Each row is a point on a tangle of strands that fork, close into loops and nearly touch. The rows are in no order.
(in the rows, 128 means zero)
Two points are linked if the straight distance between their rows is under 94.8. Some points are linked to none.
Z_255: [148 143 126 151 140 168 170 116 109 109 128 113 124 137  76 133  68 122
 122  92 192 154 102 135  67 191]
Z_392: [ 96 135  97 111 122 112 151 144 120 137  95 110 122 155 102  80  93 132
 100 176 163 146 123 110  63 138]
Z_992: [133 137 104 181 131 128 139 114 135  95  94 127  94 167  86 111 154 113
 120 158 126 178  77 131  56 137]
Z_287: [101 146 106 134 126 127 147 130 116 112  90 122 129 153  83 123  80 124
 111 142 166 155 124 132  72 161]
Z_975: [125 149 176 102 125  93  53 107 159 159 152 169  97 112 162 154 140 117
  96 116 153 110 199 139 134 115]
Z_906: [207 113 174  97 125 105 132  93 162 153 156 122 156  93 150 111 112 145
  97 133 134 113 140 134 122 109]
Z_436: [129 118 118 176 141 173 155 136  98  97 185 128  90 108  44 138 112 124
 171 131 134 139 105 116 143 190]
Z_349: [ 96 117 119 137 100 143 107 161 128 128 176 157 126 122 106 123 141 113
 128 161  95  93 154  96 228 114]
Z_147: [ 91 146  96 142 114  79  98 122 162 112 111 140  72 129 109 126 153 135
 130 163 111 237 112 128  86 117]
Z_848: [ 62 141  62 109 131  92 121 138 113 131  70 106 132 183 127  98 126 135
 144 167 122 167 128 118  94 123]
Z_777: [149  99 139  98 111 128 164  89 127 136  56 125 211 140 165 147 151 169
 124 103 130  81 112 112 132  94]
Z_416: [137 161 155  91 157 135 106 147  86 163 193 129 104  89 105 105  84 110
 145 105 166 108 186 122 161 177]
Z_666: [115 130 110 202 125 151 117 126 123  90 138 153  80 139  48 138 147 108
 144 144 111 163 103 118 127 144]
Z_932: [ 87 123 125 137 100 122 137 124 152 114  66 140 171 163 130 133 140 139
  81 175 156  95 120 101 103 109]
Z_423: [ 91 171 107 103 134  85  80 140 116 173 139 138 112  89  96 118 105 133
 105 172 173 180 191  87 123 146]
Z_84: [ 43 184  91 132 111  76 105 165 124 136 121 121  70 136  93  82 111 122
 127 188 138 186 153  89 130 108]
Z_785: [165 108 129  91 150 106  74 123 122 168 171 154 149  86 126 132 131 150
 149 110 124 117 182 116 176 148]
Z_352: [116 124 177 163 112 159 162 149 121  83  80 146 155 164 118 126  95  92
 117 122 146  76  96 161 127 140]
Z_432: [125 129 116 210 116 162 105 132 125  84 108 155 121 183  30 130 144 108
 128 176 124 162 114 123 125 147]
Z_597: [ 93 115  74  95 142  98 103 141 121 143 135 137 112 140 164 122 163 130
 174 121  86 169 138 136 155 120]
Z_565: [106 125 149 131  81 107 122 126 168 122 100 151 155 117 141 136 134 126
  63 177 152  94 147 110 116 104]
Z_779: [218 109 175 109 137 113 133  89 173 159 169 126 141  92 196 125 142 156
 120  94  80 110 119 174 145  80]
Z_795: [108 130 133 116 125 140 139 175 107 152 147 130 152 100  85  84  76 128
 109 182 168  79 152  86 176 140]
Z_635: [ 92 116  96 146 128 149 143 162  95  95 111 114 143 180 109 103 127 113
 168 150 108  91 107 139 154 136]
Z_668: [169 139 183 120 137 143 173 134 105 120 161 104 115 100 127 107  75 103
 143 106 151 101 125 156 131 160]
Z_150: [ 60 135  85  79 133  99 117 142 100 178  78  92 170 155 158 120  96 147
 111 134 155  97 184 101 100 127]
Z_2: [ 99 139 133 197 110 144  72 155 140 103 122 192 107 146  69 192 140 108
 119 126 110 153 137 128 194 129]
Z_826: [ 78 151  93 147 112 103 111 149 133 114 115 136 103 134  82 104 132 115
 123 190 129 182 131 103 130 123]
Z_487: [190 142 150  90 133  77 134 102 169 156 161  77 103 107 209  60 151 138
 125 133 104 117 109 147 111  61]
Z_554: [ 86 134 133 155 100 136  89 148 153 132 150 167 132 116 125 155 149 121
  98 159 124  87 173  97 225  84]
Z_254: [112 131  98 157 115  98  87 119 157 119 131 158  62 106  99 161 165 139
 131 134  85 226 121 126 107 123]
Z_380: [ 75 129 103 158 117 130 105 140 115 113  60 153 175 199 118 161 144 111
 121 131 140 111 129 120 139 132]
Z_522: [164 103 132 157 149 153 147 111 123 106 181 128 113  81  87 131 116 133
 123 132 130 139 116 114 119 164]
Z_587: [146 131 146 197 116 165 151 117 148  67 141 138  90 121  70 136 115 115
 110 168 114 151  90 143  94 137]
Z_277: [124 158 135  79 156 121  76 165  91 177 183 150 117 105 117  99 100 117
 162 123 159  96 200 109 193 156]
Z_911: [111 160 100  92 154  95  49 143 114 187 168 151  83  95 133 128 141 140
 166 111 124 197 191 108 135 146]
Z_602: [133 142 112 182 130 163 143 123 130 105 147 123  70 102  50 147 122 125
 129 148 158 185 129  90  82 169]
Z_94: [121 107 106 138 136 139 105 136 111 118 141 160 135 121  97 162 132 141
 143 127 115 152 145 124 155 154]
Z_342: [114 108  89  92 151  94 112 144 117 150 183 132  95 108 163 100 167 135
 181 130  73 131 135 128 160 120]
Z_681: [178 109 109 134 160 165 183  99 100 120 105  98 153 136 132 115 116 144
 146  94 130 145  67 139  95 156]
Z_481: [129 137 137  79 137  98 126 118 120 154 117 101 137 133 198 112 130 125
 118 109 147 113 153 144 110 115]
Z_714: [ 81 120 103 105 107 135 151 167 109 162 134 111 158 133  74  67  80 144
  90 181 169  72 151  63 156 133]
Z_909: [ 98 163 162 159 104 135  97 147 137 114 141 171  87 112  83 176  90 105
 114 132 158 146 151 127 132 157]
Z_499: [151 146 155 112 129 127 140 120 112 156 105 135 162 119 108 144  61 135
  90  99 203 113 163 125 103 181]
Z_758: [165  92 130  69 154 116 113 120 113 174 155 131 164 102 147 100 127 154
 150 121 124  90 177 117 159 141]
Z_244: [ 86 123  90 153 128 132 169 153 108  95 101 115 118 169  89  65 129 125
 139 178 117 125  92 110 100 125]
Z_526: [ 56 139 102 128  96 116 127 151 119 123  90 118 145 166 125 129 129 120
 105 170 149  92 155 101 152 112]
Z_570: [105  99 107 139 138 126  91 121 145 131 120 181 128 139 154 173 185 137
 149 118  66 147 116 144 163 122]
Z_465: [140 170 165  76 123  93 153 127 151 135  96  78 131 143 223 103 121 109
 102 110 155 117 107 151  77  96]
Z_957: [144 147 154 109 145 131 147 146  81 128 195 117  94  90 114 107  83 109
 157  96 150 114 146 141 130 167]
Z_897: [208 127 157 119 140 124 153 100 141 141 166 102 140  93 154 137 120 145
 120  82 125 152  98 155 115 129]
Z_414: [ 75 136 122 130 128 127 165 168  99 103 128 109 113 155 118  95 104 106
 144 150 129  98 115 133 148 147]
Z_827: [ 89 164 102  68 160 110  64 166  97 193 171 122 111 125 124  81 111 129
 149 131 146 105 210  93 170 130]
Z_879: [161 125 196  92 134 104 120 129 133 139 166 113 121 112 177  96 120 114
 156 105 117  66 151 171 163 103]
Z_750: [105 162  96  69 162 106  58 150  93 205 164 140 107 108 111 110 113 131
 166 138 146 164 205  92 155 153]
Z_456: [157 129 164 120  98  90 136 111 192 128 130 123 115 112 206 109 150 128
  69 154 109 137 109 142  98  67]
Z_551: [ 63 142 119 142  99 145 139 164 120  91  72 111 145 187 134 125 133  98
 110 155 134  80 127 119 131 114]
Z_861: [ 63 184 137 149 118 107  83 163 120 124 139 162  88 128 102 159 111  95
 124 125 146 154 166 139 165 147]
Z_669: [108 101  69 154 131 118 100 123 129 125 101 150 118 150 119 127 172 139
 155 150  82 184 114 126 122 134]
Z_183: [ 96 106 110 144 121 141 105 152 113 124 133 150 148 137 115 140 131 124
 138 149 118 114 139 122 197 135]
Z_735: [159 115  98 186 145 181 164 107 126 120 176 109  73 105  46 165 129 143
 141 139 163 167 100  83  83 172]
Z_715: [134 141 112  78 167  92 105 136 108 168 196 114  69  85 133  42 137 133
 158 144 127 143 162 110 126 124]
Z_917: [185  97 159 116 129 132 160 113 141 115 152 103 147 110 164 101 131 131
 140 119  81 107 100 158 142 102]
Z_247: [121 157 110 180 117 113 114 109 165 114 151 139  36 107  73 185 155 125
 142 127 118 231 110 119  83 121]
Z_939: [130 142 106 153 124 128 126 108 140 124  87 148 140 130  74 141  81 138
  86 147 188 172 128 114  64 170]
Z_289: [ 99 149  84 149 126 152  77 168 116 159 135 159 134 124  48 159 106 132
 119 146 161 165 171  78 200 151]
Z_913: [178 116 187 159 107 154 144  88 143  98  70 165 193 134 129 182 116 130
  91 103 136 102  92 147 114 107]
Z_393: [168 129 172 104 121 138 168 105 133 131  45 112 207 148 187 146 124 140
 123  81 145  99  96 132 124 112]
Z_168: [129 111 111  92 134 116 133 124 114 168  89 125 174 124 113 122  93 161
  99 131 166 131 139 112 103 156]
Z_840: [188 123 154  80 138 115 183 116 121 166 114  87 180 125 166  96  95 147
 153  80 150 100 111 144 119 129]
Z_461: [118 104  91  78 148 110 100 151 109 161 153 123 162 117 134 102 130 156
 147 146 113 105 175 102 177 134]
Z_748: [102 122  81 144 135 164 119 168 100 119 149 152 140 143  68 133 107 118
 160 134 121 129 136 114 212 163]
Z_688: [132 113 146 156 115 143 135 105 154  95  99 145 139 135 139 149 144 118
 113 141  99 123  95 148 120 117]
Z_417: [171 100 124 118 126 122 184 111 147 124 119  98 143 118 135  68 110 145
 106 170 128 126  85 120  91 119]
Z_582: [ 85 149  96 182 117 124 124 150 134  95 101 139 109 177  55 105 142 102
 137 182 127 174 112 118 113 139]
Z_186: [121 120 155 139 109 148 171 129 122 100  66 120 165 172 151 124 124 116
 124 137 149  73  99 134 116 119]
Z_470: [ 87 107 115 120 111 131 124 167 127 125 168 128 108 128 147 105 163 116
 152 157  90  87 136 116 199 114]
Z_482: [116 129  89  82 152 106 125 155  93 153 190 117  89 109 142  62 133 133
 181 142 102 141 138 112 152 121]
Z_639: [174 153 150 138 147 147 155 108 111 132 158 110 119  99 119 161  87 133
 128  60 171 148 111 154  86 176]
Z_366: [ 99 132  98 151 122 117  93 129 112 115  71 160 147 179  96 156 129 123
 130 137 128 157 126 131 116 141]
Z_887: [168  84 146 126 113 120 146 110 176 111 157 131 106  83 149 103 161 138
  99 182  79 127  99 134 134  88]
Z_670: [114 153 116 174 133 127 135 108 141 126 189 112  14  94  94 178 148 122
 161 109 134 222 104 129  78 131]
Z_286: [170 135 178  81 123 103 162 100 132 158  96  90 184 126 171 109  88 143
 110  87 175 103 139 139 113 122]
Z_900: [186 106 125 153 150 163 143  92 143 116 186 122 107  91 112 161 133 152
 119 111 115 169  94 132 106 152]
Z_292: [192 120 133 114 141 119 109  81 128 148 126 130 166  98 126 163  99 161
  87  90 188 167 137 127  87 160]
Z_76: [226 144 154  94 151 107 112  91 141 168 169  92 147 102 178 132 120 154
 121  74 144 137 134 156 124 126]
Z_806: [118 112 127  83 116  89 107 120 153 162 144 113 119 103 160  83 155 144
  93 180 135  95 170  93 127  97]
Z_866: [125  91 141  96 122 127 153 137 116 139 133 117 165 127 174 128 152 132
 167 107 103  35 141 131 192 105]
Z_627: [121 125  99 131 143 121  83 132 121 142 157 162 104  90 104 141 134 136
 134 129 127 185 147 111 147 150]
Z_46: [152  88 133  95 127 137 169 131 120 122 135 102 157 123 174 100 150 135
 172 128  88  72 109 138 162 112]
Z_102: [ 73 159 109 173 123 133  79 161 125 116 100 193 124 175  77 187 125 104
 126 120 138 144 159 127 223 130]
Z_8: [220 114 165 139 149 159 148  91 149 135 174 101 143  92 165 155 134 147
 126  59  78 138  73 172 136 106]
Z_59: [204 104 161 136 154 155 119  81 152 147 209 127 121  70 153 159 141 139
 127  87  79 136 110 169 137 106]
Z_805: [164 149 208 127 123 137 166 124 131 118 165 109 112  94 156 136  86  96
 126  95 134 101 120 190 116 118]
Z_368: [120 133 115 163 144 158 158 146  99  94 150 124 106 135  79 110  99 116
 159 130 130 141 101 133 122 175]
Z_263: [136 141 123 192 133 147 125 122 122  95  63 142 144 197  67 124 153 115
 129 146 126 153  80 135  64 150]
Z_374: [137 113 169 173 111 161 155 139 156  87 145 141 102 110 102 127 112 102
 111 161  99 109  94 149 127 128]
Z_985: [146  92 158 104 101 117 158 121 151 116 100  98 159 115 205 134 187 150
 143 112 103  53 136 131 142  70]
Z_640: [189  91  83 154 163 178 142  96 100 114 115 128 152 148 103 135 139 136
 150  85 121 162  77 139  92 174]
Z_159: [167 110 164 103 135 133 162 104 114 148  60 137 212 132 141 155  96 151
 123  69 161 106 116 141 118 137]
Z_864: [ 94 104  72  83 134 115  96 160 121 161 166 127 138 125 144  93 172 147
 155 159 101  93 170  87 196  99]
Z_588: [ 92 138 161 146  98 119  81 138 156 138 145 193 124 122 128 175 142 117
 100 132 109 113 167 127 184 100]
Z_969: [179 152 208 127 126 132 136 103 162 126 138 137 132 114 187 184 126 107
 113  61 108 119 102 187 126 108]
Z_820: [129 141 151 158 136 147 138 123 106 109 149 139 109 108 111 171  96 117
 139  99 157 147 123 156 111 173]
Z_505: [131 113 145 141 115 134 134 125 153 108 157 139 102  92 134 112 128 123
 107 167  95 114 125 140 135 106]
Z_859: [204 118 168 171 130 165 163  87 150 100  79 141 185 123 108 157 105 149
  92 107 140 130  81 139  91 134]
Z_477: [ 43 132  71 136 107 127  97 148 112 114  56 122 176 211 148 163 159 129
 135 120 129  90 147 105 150 110]
Z_112: [161 132 141 105 142 137 124 124  93 160 152 131 153 100 101 130  75 142
 120  88 180 114 175 115 136 183]
Z_759: [ 79 151 101 137 132 136 113 161  80 132 128 137 124 157  95 133  90 109
 165 104 146 146 144 133 149 180]
Z_550: [ 96 127  97 185 123 146  71 157 139 122 135 177  93 142  69 197 160 122
 156 113  80 175 131 138 199 129]
Z_97: [ 81 147 119 136 104 119 129 137 114 133  80 129 152 156  84 125  83 123
  95 166 185 127 152 106 104 157]
Z_984: [ 89 109 141 131 102 123 121 139 164 112 132 136 119 135 188 144 196 113
 132 136  64  90 126 149 157  87]
Z_426: [138 105 113 112 146 147 149 137  90 139 136 123 171 124  79 116  87 143
 139 123 155 105 124 119 131 181]
Z_405: [141 136 177 107 102 132 162 103 161 102  56 102 158 156 224 134 177 129
 117 103 122  97  80 129 110  53]
Z_925: [177 143 131  70 129  80 137 108 146 144 177  77 104 108 183  41 127 144
 104 144 132 133 116 129  99  92]
Z_22: [142 113 135 149 147 162 143 148  96 104 161 138 125 124  94 144 112 115
 161 108 105 100 119 148 174 161]
Z_383: [ 64 153  88 116 122 124  99 162 117 159  96 125 157 149  88 124  92 135
  85 176 182 131 184  77 130 139]
Z_155: [188 124 143 168 135 169 152  78 140  96 105 125 138 127  90 181 107 132
  89 102 156 150  88 142  75 153]
Z_529: [120 109 165 169 123 159 133 141 140 103 185 165 101  83  95 149 128 111
 125 153  91 107 126 137 187 133]
Z_836: [135 149 108  73 143  82 133 115 131 155 121 101 132 137 198  89 140 146
 126 113 127 160 116 142  90 118]
Z_210: [190 128 186 161 125 168 179 117 145  84 160 113 109  93 125 133 102 104
 112 108 112 126  75 167 108 121]
Z_197: [ 54 162  96 106 141  77 131 162 114 142 136 100  76 137 113  64 109 127
 128 187 129 167 149  86  93 110]
Z_754: [156 123 101 114 148 132 158 127 105 133 121 106 148 134 126 107  99 138
 126  94 154 147  98 144  89 166]
Z_318: [128 138 154 137 133 131 111 123 122 127 167 145  85  94 120 157 121 110
 138 112 124 140 138 153 134 153]
Z_297: [ 77 135  86  87 126  85 120 132 118 169  46 106 184 155 146 140  95 157
  90 135 173 129 157 102  65 136]
Z_732: [ 90 132 136 128 122 116 117 138 131 120 139 152 100 132 178 134 167 106
 145 113  81 122 115 164 154 111]
Z_264: [102 112 106 132 122 139 175 149 110  95  99 106 131 166 134  71 155 114
 159 170  94  96  85 121 125 117]
Z_968: [132 120 157 162 140 168 143 149 113  98 196 150  84  99  87 138 114 112
 170 119  86 120 116 142 165 150]
Z_673: [149 132 152  69 129  97 137 116 128 137 110  87 151 137 224 119 155 132
 144  89 126  97 116 153 117  94]
Z_189: [ 53 147  68  87 122 110 105 156 102 166  99 111 163 168 122 125 110 139
 116 148 158 116 191  81 149 123]
Z_948: [ 99 109 105 101 145 122 111 139 121 120 117 134 129 155 187 124 167 118
 167 110  75 135 102 155 133 114]
Z_433: [104  94  60 108 146 127 125 122 102 128  76 119 160 174 140 120 153 153
 159 140  93 139 111 131 113 130]
Z_467: [ 63 135  73  67 132  98  94 175 104 168 158  92 114 141 168  83 170 144
 161 151  99  99 181  92 166  96]
Z_824: [ 36 136  50 131 114 130 122 168 100 128  67  88 150 215 132 130 147 138
 143 143 116 107 152  96 134 102]
Z_32: [126 138 127  89 157  87  48 135 120 175 197 157  66  83 149 117 151 119
 165 114 104 167 171 134 149 132]
Z_437: [110 142 114 152 120 115 136 114 151  91  84 126 107 161 134 125 130 118
 100 148 133 184  87 130  62 115]
Z_122: [182 117 142 121 151 136 146  94 113 139  93 141 181 120 129 175  95 152
 112  66 170 142 116 148  95 160]
Z_399: [199 160 219 114 115 125 130 105 156 132 157 103 116 109 185 143 108 110
 113  71 136 104 127 199 117 110]
Z_833: [191 117 138 131 136 134 171 105 140 116 137  98 138  99 141  97 113 144
  99 127 130 153  89 142 107 131]
Z_645: [167 100 132 131 135 146 155 110 129 110  98 127 155 140 136 125 145 144
 124 133 113 115  81 132 120 125]
Z_884: [143 138 111 165 143 154 145  98 123 118 172 118  59 106 103 184 139 118
 154  86 132 189 103 140  92 156]
Z_235: [111 161 180 138 114 103  57 129 154 155 141 202 116 110 151 192 122 111
  86 108 141 108 185 143 159 109]
Z_991: [138 108 144 171 124 144 132 104 134  94  91 174 146 140 110 174 127 120
 109 121 128 133 112 148 122 151]
Z_332: [ 78 125 120  96 105  96 121 115 133 143  53 122 180 159 146 130 117 151
  83 158 172  91 157 105  97 116]
Z_36: [141 130 132  84 155 110  76 132 119 158 186 149 100  90 135 104 139 130
 147 127 116 130 175 118 156 138]
Z_711: [104 116 124 124 128 139 168 156  99 119 118 108 151 134  87  92  80 128
 135 143 148  85 112 113 129 153]
Z_321: [132  84  95 135 141 130 151 114 122 107  71 126 166 168 127 103 152 153
 132 152  96 123  92 120 104 123]
Z_236: [189 108 174  76 129 119 154 108 125 157 161  98 149  89 133  74 110 139
 140 142 141  62 159 128 162 118]
Z_445: [ 59 176 101 140 124 122  83 176 123 137 117 157 114 157 100 169 116 106
 139 128 143 161 169 117 206 130]
Z_74: [123 135 138 103 121 110  65 133 148 160 147 164 143  96 134 131 143 130
  84 173 147  95 199  92 176 103]
Z_578: [135 115 146  81 117 119 150 112 120 118  85  91 177 133 230 137 169 136
 165  82 111  59 131 136 128  82]
Z_812: [103 111 115  91 111 119 119 104 135 134  61 130 181 149 220 172 193 150
 127 100 115  77 144 114 121  82]
Z_615: [133 134 147 118 109 138 112 151 124 156 159 155 153  95  98 115 101 127
 106 158 149  78 175  91 196 141]
Z_815: [201 121 173  81 130  92  93  90 188 163 178 110 107  96 199  85 163 139
 112 126 113 123 142 155 120  72]
Z_4: [105 135 156 100 119 106  97 141 129 139 139 150 124 136 189 146 154 110
 136 123 120  79 178 145 160 105]
Z_512: [ 78 121  97 117 127 116 119 122 134 106  69 129 123 172 206 126 193 123
 151 131  80 135 107 134 108 101]
Z_694: [108 135 126 196 135 155 126 141 112  85 143 144  66 144  56 160 134  91
 178 107  96 159 110 148 140 156]
Z_501: [150 136 195 141 113 152 140 107 154 103  90 147 137 136 179 183 126 109
 104  91 116 120  84 173 112 101]
Z_335: [ 83 141 135 185 106 145 140 167 125  80  66 130 130 206  96 114 124  84
 117 158 135 103 112 143 112 126]
Z_523: [ 67 139  74 104 137  83 144 143 113 137 105  99 112 161 116  71 113 134
 119 184 128 175 133 101  60 118]
Z_182: [177 124 173 119 109 112 127  97 165 137 148 136 123  88 165 127 128 118
  72 139 119 126 133 145 113  86]
Z_843: [110 127 138 116  91 126 141 113 175  93  69 114 129 151 215 138 196 124
 105 124  94 102 101 133 103  62]
Z_707: [179 138 144 182 142 171 165 107 132  82 163  91  88 127 114 148 124 108
 141  89 112 164  53 161  78 136]
Z_51: [ 64 132  82 116 137 119 128 140 103 117  71 112 127 191 164 121 155 129
 155 123 105 152 108 129 104 123]
Z_337: [121 120 134 127  95 111 150 119 178 112 108 119 118 126 187 116 179 135
  91 162  89 124  94 131  94  69]
Z_353: [147 123 187 114 103 126 167 113 166 106  96  99 148 121 208 134 157 122
 122 110 100  76 103 147 124  66]
Z_413: [122 161 142 184 111 162 125 134 125 108 151 150  80  95  40 173 101 109
 115 145 165 166 145 113 110 165]
Z_774: [104 150 139 159 131 118  99 141 140 138 180 163  58  98 109 159 141 102
 151 107  95 161 157 136 154 140]
Z_921: [112 144  88 181 131 158  92 162 103 123 136 166 127 140  37 160 105 117
 144 124 143 167 143 102 197 157]
Z_170: [ 26 149  63  94 125 118 127 175  93 152  98  76 134 187 150 105 116 118
 152 142 129 112 149 106 124 114]
Z_120: [109 145 158 118 115 100  78 130 154 144 162 154  92 111 176 143 151 103
 113 119 117 125 165 153 142 110]
Z_85: [136 109 175  77 120 116 124 137 122 140 158 105 134 116 183 110 155 119
 166 111 107  25 173 140 180  92]
Z_341: [ 41 139  64  86 131 104 118 161  92 148 132  93 117 163 174  91 145 132
 177 134 109 125 160 107 138 100]
Z_475: [177 117 164 134 123 118 130 105 195 134 179 131  94  76 162 126 154 130
  77 147  79 148 100 158 114  84]
Z_48: [157 119 153  84 107 124 205 111 137 138  67  54 182 144 191  88 131 140
 139 105 135  80  93 113 107  81]
Z_30: [171 117  94 169 155 168 158  93 130 127 146 100 105 120  44 153 127 150
 125 112 188 180  98  98  57 188]
Z_109: [104 134 129 175 127 154 101 147 115  92 136 163 100 146 105 178 134  95
 166  86 107 148 106 158 152 160]
Z_685: [185 153 174 173 132 166 164  97 144  95 137  92 127 121 144 162 102 118
 120  77 125 151  63 162  91 138]
Z_904: [153 147 130 143 143 151 157 109 107 113 103 112 136 137 121 143  97 119
 131  72 159 157  95 160  71 174]
Z_356: [ 85 148  77 115 124 144 105 164 110 169 129 149 148 120  69 115  94 141
 105 165 166 136 173  73 181 143]
Z_239: [123  87 109 117 123 139 130 113 123 124  43 124 194 159 179 143 183 164
 142 114 110  69 122  98 136  89]
Z_865: [220  90 155 138 156 163 137  89 125 136 211 124 127  59 121 164 123 148
 134  84  98 124 117 138 139 143]
Z_209: [172 110 156  82 145 123 160 130 110 135 181 105 122 100 152  74 125 121
 165 112 119  70 133 143 161 116]
Z_543: [ 72 108 105 115 100 121 123 163 148 109 149 111 100 137 179 106 199 119
 141 156  75  80 118 121 163  88]
Z_977: [206 117 189 100 129 113 154 111 155 144 159  96 141  96 183  93 120 134
 127 111 114 102 117 152 137  84]
Z_230: [196  91 149 135 137 153 149 101 133 132 185 124 134  68 101 129  99 152
 119 114 125 118 141 137 129 153]
Z_896: [119 139 131 181 129 159 139 142 119  82  76 154 132 190  93 126 140  89
 139 142 125 132  93 153 102 135]
Z_162: [168 115 133 200 138 187 152 110 143  74 167 113  73 117  78 162 137 119
 124 130 113 174  76 137  78 142]
Z_761: [141 108 111 172 149 180 143 142 114 112 178 144 100  91  36 108 122 133
 151 161 112 147 112  89 157 165]
Z_478: [124 128 158 162 129 160 156 138 104  87 125 147 128 144 107 129 104  99
 140 116 123  88 102 156 156 155]
Z_39: [129 139 107 167 147 160 177 139  93  90 133 115  96 153  50 123  97 110
 154 104 167 139 107 129  79 179]
Z_889: [126 141  93 128 122 101 136 111 144 123  89 111 134 134 130  99 129 140
  89 166 146 196  90 116  41 121]
Z_412: [135 109 104 102 140 125 125 120  91 151 122 143 181 127 113 143  84 147
 133  86 166 119 142 121 128 173]
Z_266: [172 108 106 174 160 176 143  90 115 104 151 115 112 115 103 193 142 138
 146  78 129 165  94 143  99 158]
Z_720: [ 76 108  87 156 132 126  73 145 124 116 122 180 117 156 119 171 177 126
 157 106  82 152 133 142 201 124]
Z_212: [146 109 138  91 118 118 191 126 145 120  90  77 162 138 167  70 124 142
 123 154 132 101  88 120 105 102]
Z_690: [ 64 129 120 123 102 119 154 165 126 121 109 106 128 136 118  83 109 122
 109 193 137  87 141  94 128 114]
Z_15: [118 114  92 174 132 136  89 110 129 122  87 172 143 155  91 162 165 136
 140 127  98 175 116 128 123 138]
Z_880: [122 117 129 102 116 120 103 132 140 162 123 155 175 103 119 119 117 143
  90 167 169  83 184  90 167 134]
Z_62: [133 124 114  97 124 105 148 121 135 132  91 112 137 142 159  97 129 141
 105 147 132 159 113 124  78 108]
Z_161: [148 133 198 136 100 129 154 101 154 119  78 149 172 131 169 174 115 115
  93 103 144  94 116 153 116  88]
Z_110: [152  96  98 151 154 148 125 123 108 115 131 150 145 126  99 145 143 142
 149 106 115 164 106 135 124 171]
Z_553: [158 133 125  71 157  75 103 116 143 158 189 107  69  97 163  52 133 145
 127 153 115 157 138 125 109 103]
Z_671: [122 105 174 136  88 138 166 120 149  90  77 119 156 139 168 132 158 115
 111 141 121  61 101 138 135  84]
Z_563: [183 120 175  71 110 119 186 106 132 161  97  61 189 130 195  92 122 141
 160  83 141  71 132 129 128  88]
Z_731: [142 121 133 138 123 131 140 116 127 137  86 152 171 137  91 146  81 145
  92 127 190 125 137 116  96 168]
Z_978: [119 148 125 131 133 114  77 132 144 155 185 157  65  75  93 140 144 126
 133 129 107 200 159 115 134 135]
Z_37: [109 143 130 113 123 101  75 130 135 161 153 157 120  92 119 112 134 129
 104 171 144 149 184  92 143 125]
Z_609: [208 151 147 106 143 105 105  83 148 160 155 127 144  97 159 152 111 156
  82  93 164 171 142 139  96 131]
Z_918: [100 127  64 150 137  96 110 143 121 113 108 132  84 154  96 107 159 141
 155 157 101 210 106 123  97 130]
Z_935: [149 137 165  95 126  92  89 107 172 154 170 140  91 108 185 115 159 119
 114 122 109 112 148 166 124  88]
Z_9: [124 136 149 189 137 163 110 134 118  90  94 169 133 148 102 200 119  98
 130  94 120 128 121 166 127 155]
Z_265: [ 72 122 109  90 101 130 153 164 111 144 118  83 154 136 112  80 110 132
 113 167 161  47 164  88 153 113]
Z_625: [191 126 105 168 147 168 148  89 136 119 120 114 136 141  76 175 125 149
 122  91 176 173  85 125  53 174]

A piece is all that can be reached along the links. How many separate loops has the piece of each point below (a circle has one, a figure eight two, a Y none), and how many tips (points with one link)?
Z_266 | loops 0, tips 3
Z_186 | loops 0, tips 5
Z_244 | loops 5, tips 4

How many points has the smallest loop of links through each point below? Write - if it is on no loop.
Z_694 | 17
Z_110 | 12
Z_183 | 19
Z_925 | 20
Z_731 | 5
Z_266 | -

Name the points in between on the shortest way along the links from the first point to the second, in order.
Z_732, Z_565 | Z_948 > Z_512 > Z_51 > Z_848 > Z_523 > Z_392 > Z_287 > Z_97 > Z_383 > Z_189 > Z_150 > Z_297 > Z_332 > Z_932
Z_578, Z_714 | Z_673 > Z_481 > Z_836 > Z_62 > Z_889 > Z_437 > Z_992 > Z_263 > Z_896 > Z_335 > Z_551 > Z_526 > Z_690 > Z_265
Z_209, Z_481 | Z_879 > Z_85 > Z_866 > Z_46 > Z_917 > Z_977 > Z_906 > Z_182 > Z_456 > Z_337 > Z_843 > Z_405 > Z_353 > Z_985 > Z_578 > Z_673
Z_731, Z_774 | Z_939 > Z_287 > Z_97 > Z_383 > Z_356 > Z_289 > Z_921 > Z_748 > Z_183 > Z_94 > Z_627 > Z_978
